Each row is a point on a landscape with many peaks, with its height.
A climber steps from a point to the highest of its 2 nearest points, and stops where none of them is higher. Distance is the straight distance between rows; heights are no part of it.
Q627: 19,22,43,37,32,-12,14,-23,-17,-7,12,-1,11,-13,-20,44,21,20,-24,-13,-28  h=323
Q2: -14,25,-20,-15,21,28,-19,23,-13,11,43,2,-2,-10,-51,-12,-20,33,18,19,29  h=166
Q438: -20,-13,3,-2,6,-8,14,7,12,13,6,7,-3,-9,13,-8,-20,-30,-9,7,26  h=557
Q872: -11,-5,1,-8,-53,-14,27,18,19,-3,-33,11,0,18,60,-34,-40,6,13,13,-24  h=605
Q546: 22,-29,23,0,33,-3,-18,-21,16,9,-15,-1,12,-39,-13,27,35,-11,-32,-37,7  h=329
Q640: -6,2,-28,-34,7,45,-25,-2,2,16,30,-1,-19,6,-15,-11,-27,1,48,6,22  h=349
Q654: -6,-7,-7,-16,-40,-2,6,19,9,2,-38,5,-4,24,38,-31,-30,14,23,13,-18  h=667
Q37: -15,32,13,26,-3,-12,25,1,-16,5,-3,6,-7,30,12,-13,-21,25,11,31,-32  h=419
Q388: 0,5,14,-15,28,32,4,-18,1,16,32,13,-10,-13,-8,17,-32,-1,19,7,7  h=556
Q430: -39,-3,3,2,-27,-15,41,8,16,13,6,15,-3,8,51,-29,-41,-22,-4,24,10  h=487
Q496: 22,-6,-34,-41,-41,27,-40,9,3,-8,-45,-14,-6,25,19,-22,-9,22,49,4,-20  h=762
Q528: -12,-4,1,43,-16,-29,21,25,1,14,-48,10,22,15,15,6,16,1,-32,25,-7  h=181
Q197: 3,-43,-37,-18,-23,28,-35,19,22,19,-47,0,1,10,13,4,10,-12,24,1,17  h=499
Q819: -13,24,7,-17,17,-29,25,26,-15,-31,65,18,-1,-5,-32,-10,-14,3,-41,1,28  h=539
Q475: 18,8,21,1,22,-29,2,3,-12,-29,24,4,8,-10,-38,14,42,16,-49,-33,7  h=275
Q771: 18,11,12,-7,-42,6,6,-6,6,-9,-55,-5,-3,18,47,-10,-25,29,32,5,-61  h=682
Q696: 9,-11,-3,19,23,22,-14,24,15,42,-26,27,22,1,-20,33,2,35,-4,29,8  h=302
Q784: 0,3,-36,-21,-25,32,-34,38,-5,12,-18,1,4,30,-12,-20,-5,48,36,28,-1  h=69
Q587: 7,-4,-4,4,-3,-36,0,-29,-6,-55,43,-25,-9,-9,-13,-4,37,-29,-24,-45,1  h=229
Q947: -31,9,13,9,-3,-21,47,-10,8,2,27,10,-15,10,36,-17,-39,-17,-5,26,-2  h=439
Q368: -26,-13,16,-18,9,-1,45,7,19,14,38,27,0,-23,30,-5,-48,-35,-26,12,46  h=426
Q403: 9,1,0,22,-10,-35,4,-49,-8,-49,36,-33,-10,-7,1,8,28,-37,-9,-35,-12  h=301
Q18: -8,38,17,51,0,-26,36,-17,-27,-2,1,0,3,33,8,7,-5,22,8,29,-46  h=357
Q385: 1,15,11,-25,13,-18,1,5,-17,-39,51,2,-7,-13,-35,-7,18,-2,-32,-34,21  h=563
Q900: 7,24,-1,53,-8,-21,4,-13,-26,-12,-28,-19,1,27,-4,7,33,9,5,17,-42  h=536
Q851: -3,-7,3,41,4,-18,3,5,2,10,-36,0,9,6,1,13,23,-6,-24,14,-13  h=201
Q157: 8,22,-28,1,-41,-9,-10,50,-21,-15,-42,-11,8,39,-5,-47,10,45,13,28,-21  h=96
Q116: -22,-8,9,-33,12,-13,35,20,7,-5,50,24,3,-22,3,-10,-34,-28,-35,-2,58  h=543
Q319: -3,-28,-34,-18,0,12,-31,19,12,17,-12,-8,-3,-6,-14,-10,7,-32,9,-8,41  h=407
Q758: 10,5,-31,-25,-38,28,-44,1,-12,-11,-39,-28,-20,23,10,-27,6,3,53,0,-24  h=684
Q94: 11,-35,-27,-29,15,14,-40,-1,17,11,-8,-10,-4,-25,-22,-8,19,-39,1,-34,41  h=346
Q897: 14,-25,16,1,33,11,-9,-8,19,21,-10,10,5,-28,-10,26,9,-10,-16,-14,17  h=266
Q812: 18,33,49,21,32,4,17,-28,-31,-7,32,2,11,-25,-25,47,9,27,-5,-18,-28  h=417
Q864: 8,37,42,16,32,17,12,-18,-31,6,36,1,8,-23,-23,41,-11,29,13,-1,-15  h=562
Q911: 7,21,-4,0,8,-40,7,11,-22,-48,52,-4,0,4,-43,-7,30,4,-41,-23,15  h=406
Q854: 15,-25,-6,-42,20,9,-34,-12,11,-4,17,-9,-7,-31,-26,-6,22,-24,-6,-48,37  h=286
Q440: 3,25,27,-3,32,21,11,-13,-17,9,40,11,1,-18,-22,24,-23,18,12,3,-1  h=826
Q409: -5,-1,16,10,-34,-6,25,6,12,6,-45,14,3,22,53,-11,-30,25,12,20,-42  h=541
Q513: 14,-22,-33,-4,17,29,-35,25,15,33,-21,15,16,0,-35,15,20,14,7,4,30  h=393
Q198: -1,-30,-32,-16,-20,19,-44,4,12,5,-44,-17,-15,3,10,-10,16,-28,24,-5,6  h=547
Q639: 18,2,1,-20,25,-6,-30,10,-14,-14,20,-8,4,-20,-50,-5,39,8,-31,-32,27  h=167
Q493: -31,1,-2,1,-44,-21,38,15,9,5,-14,13,-3,19,54,-37,-33,-8,5,17,-9  h=548
Q849: -3,-1,20,-39,14,-14,11,-2,0,-34,54,15,-11,-24,-14,-6,6,-15,-36,-40,29  h=858
Q389: -10,-13,-37,-28,-11,22,-27,22,3,10,-5,-5,-16,14,-4,-23,-14,-12,31,6,21  h=570
Q776: 0,31,-31,27,-16,-12,-14,28,-29,-15,-19,-25,4,36,-30,-31,36,24,0,29,-13  h=120
Q796: 2,15,-17,-15,-26,30,-27,-13,-24,0,-15,-26,-26,18,7,-18,-8,2,65,-3,-24  h=800
Q693: -7,-14,21,-28,11,-23,24,-1,13,-16,43,15,1,-32,4,-2,0,-28,-46,-29,36  h=590
Q205: 18,-9,26,28,20,-23,1,-36,7,-15,-4,-14,6,-23,-5,28,45,-16,-38,-36,-18  h=481
Q651: 8,12,4,-4,29,-1,-15,3,-12,-7,26,-5,2,-13,-42,2,15,9,-14,-11,9  h=118
Q729: -6,17,-33,22,-28,-29,-4,25,-21,-22,-33,-16,1,38,-6,-34,34,4,-5,23,-14  h=136
Q463: 36,-12,-19,-40,-45,17,-26,13,14,-12,-62,-14,8,15,32,-16,-21,30,39,3,-35  h=868
Q961: -10,-20,18,-25,25,21,26,-15,25,18,36,26,-8,-31,22,9,-43,-28,-11,3,37  h=342
Q156: 7,-26,-35,-15,-4,35,-33,23,19,30,-29,11,8,15,-6,13,4,12,27,12,14  h=450
Q172: 4,-6,-28,-9,-23,25,-45,-10,-6,-7,-36,-32,-24,11,3,-16,17,-20,37,-7,-14  h=612
Q453: -7,21,16,39,1,-26,31,-25,-13,-13,10,-8,-5,19,11,9,-2,-2,-3,12,-30  h=300
Q677: -5,22,-10,-16,-13,34,-20,-22,-38,0,10,-30,-27,7,3,-15,-14,-11,77,-6,-16  h=654
Q764: 14,-4,-10,12,29,22,-23,20,5,28,-13,13,17,-8,-38,20,12,27,-3,14,16  h=341
Q395: 7,17,-34,-16,-35,18,-24,50,-14,-1,-33,-5,9,32,-9,-38,-3,59,26,32,-10  h=83
Q138: 6,24,14,33,2,-16,16,-40,-33,-21,18,-28,-7,5,-3,19,14,-15,20,-12,-32  h=500
Q87: -1,19,11,19,-35,-6,14,-12,-10,-8,-41,-6,-8,28,32,-9,-11,19,27,10,-59  h=599
Q589: -23,-4,9,0,8,-24,31,-2,10,1,33,6,-3,-10,16,-7,-21,-30,-24,1,19  h=696
Q649: -7,6,-6,-25,19,38,-3,-7,2,18,32,10,-18,-1,-3,-1,-39,-1,36,13,16  h=434
Q489: 7,23,6,42,-25,-12,7,-25,-23,-11,-45,-15,-3,31,18,4,23,16,20,15,-59  h=526
Q803: 19,-10,16,-11,24,-22,-12,0,-4,-18,6,1,11,-23,-34,9,49,4,-47,-43,17  h=222
Q702: 6,30,-26,15,-28,4,-22,37,-28,-11,-40,-22,11,36,-17,-35,30,43,14,32,-26  h=106
Q221: -15,-7,20,-9,11,6,20,-34,16,0,33,-7,-17,-23,30,-1,-22,-40,-3,-9,4  h=144
Q318: -4,33,9,-4,23,-26,13,25,-22,-23,56,17,9,-7,-45,-2,2,27,-43,2,20  h=425
Q973: -19,11,9,-31,14,-21,31,27,-5,-20,62,20,-2,-12,-16,-16,-26,-15,-41,-2,45  h=729
Q664: 19,17,13,41,16,-11,-5,-31,-26,-16,-5,-29,4,-2,-21,26,42,-3,-3,-16,-33  h=722
Q206: 14,24,5,50,0,-14,-2,-35,-34,-18,-15,-31,-1,13,-9,20,38,-10,16,-2,-41  h=615
Q669: 1,-16,-31,-31,-25,28,-31,11,9,10,-27,-4,-16,20,13,-18,-15,2,42,6,-1  h=661
Q28: 20,-8,-4,-25,-47,7,-2,10,19,-10,-56,-5,4,14,48,-20,-33,26,31,5,-43  h=764
Q873: -12,-22,-16,-15,5,8,-10,16,14,19,-1,8,-4,-6,-2,-5,-14,-27,2,2,36  h=471
Q210: -8,-29,16,-20,8,-6,14,-8,26,7,24,5,8,-43,20,1,-8,-45,-33,-27,39  h=452
Q256: -14,3,-24,21,-39,-32,9,27,-9,-9,-42,-7,6,29,14,-30,19,-1,-13,20,-5  h=151
Q466: 14,-5,15,48,17,-9,-8,-12,3,8,-45,-8,13,-1,-4,28,34,-3,-22,7,-28  h=226
Q55: -14,19,-39,-31,13,49,-26,7,-4,18,48,3,-3,-8,-50,-6,-24,31,46,14,32  h=224
Q150: 12,-18,18,27,24,-23,-2,-14,10,3,-16,-5,16,-25,-6,25,37,-17,-41,-21,-1  h=402
Q144: 14,6,30,43,29,-4,0,-19,-5,10,-19,-4,12,-9,-13,36,23,6,-20,-1,-29  h=260
Q422: 2,-43,-2,-12,-7,38,-8,-7,45,37,-34,24,8,5,42,35,-21,0,27,10,-3  h=37
Q171: 2,-2,-8,-3,-3,-46,4,-2,-6,-52,46,-12,-3,-4,-25,-14,34,-21,-42,-41,20  h=294
Q70: -3,-41,8,-5,4,37,0,-21,44,38,-16,20,-2,-12,41,27,-27,-20,18,7,4  h=51
Q294: 2,-15,-9,-9,-10,24,4,34,21,38,-28,43,19,26,14,16,-30,53,19,41,-3  h=243
Q719: -13,10,21,24,-10,-11,27,12,-2,15,-24,18,-2,26,27,-3,-25,28,4,32,-32  h=477
Q321: 14,-28,19,-4,31,-8,3,7,18,21,-8,25,21,-33,-17,26,8,-1,-42,-17,37  h=217
Q160: -12,-12,-8,18,-42,-27,16,36,-1,8,-60,6,23,24,31,-10,5,9,-18,23,-4  h=165
Q921: -12,-36,9,-21,9,15,16,-16,36,23,20,17,0,-40,34,2,-25,-49,-14,-13,44  h=379
Q343: -2,19,-11,-10,26,11,-16,18,-10,7,32,4,1,-11,-44,-4,-5,19,-1,5,27  h=127
Q328: 23,7,21,35,18,-24,0,-38,-14,-27,6,-21,10,-10,-20,30,47,-4,-26,-34,-24  h=588
Q596: -8,11,-39,-36,3,59,-33,-3,2,23,38,0,-8,1,-32,-1,-22,22,66,6,19  h=283
Q187: -15,-9,27,17,5,-10,29,-33,22,6,20,-2,-4,-23,41,10,-12,-35,-16,-4,-7  h=191
Q576: -27,2,3,17,-10,-36,40,-8,8,-3,26,2,-3,1,37,-17,-19,-33,-19,14,8  h=540
Q980: -3,13,0,20,2,-25,9,-31,-16,-28,26,-28,-12,7,-5,-1,14,-25,-1,-13,-15  h=397
Q802: 9,-22,-4,11,4,28,-10,25,19,42,-43,31,21,16,5,35,-7,36,10,32,-3  h=271
Q786: -14,-16,27,-2,14,23,27,-34,27,21,19,12,-14,-21,44,11,-39,-28,4,8,1  h=98
Q884: 12,23,22,14,28,-28,15,15,-14,-21,33,15,13,-10,-41,14,20,25,-51,-8,7  h=340
Q78: 19,-5,14,-36,21,12,-30,-26,-8,-18,24,-16,-12,-31,-30,6,29,-15,-6,-57,13  h=220
Q865: -10,-1,15,30,7,-21,18,-22,7,1,1,-6,-2,-4,17,11,1,-19,-18,5,-15  h=245
Q285: -16,-30,7,-9,-4,23,14,-16,30,30,-2,15,-10,-11,52,2,-33,-29,13,10,10  h=70

Two climbers start at each pair of points below. Name the first point that both come to, or write never.
Q2 / Q395 => Q440
Q802 / Q37 => Q463
Q422 / Q294 => Q463
Q70 / Q430 => Q872
Q453 / Q528 => never
Q897 / Q343 => never

Call two points neighbours if one is among the 2 nearest of the other. Go from one point of each pair to the other, from neighbour to neighbour, staying as high as possible. Name the lowest point that can't be avoided.
Q463 / Q849 => Q587
Q664 / Q589 => Q947
Q664 / Q463 => Q489
Q973 / Q849 => Q961
Q463 / Q796 => Q758
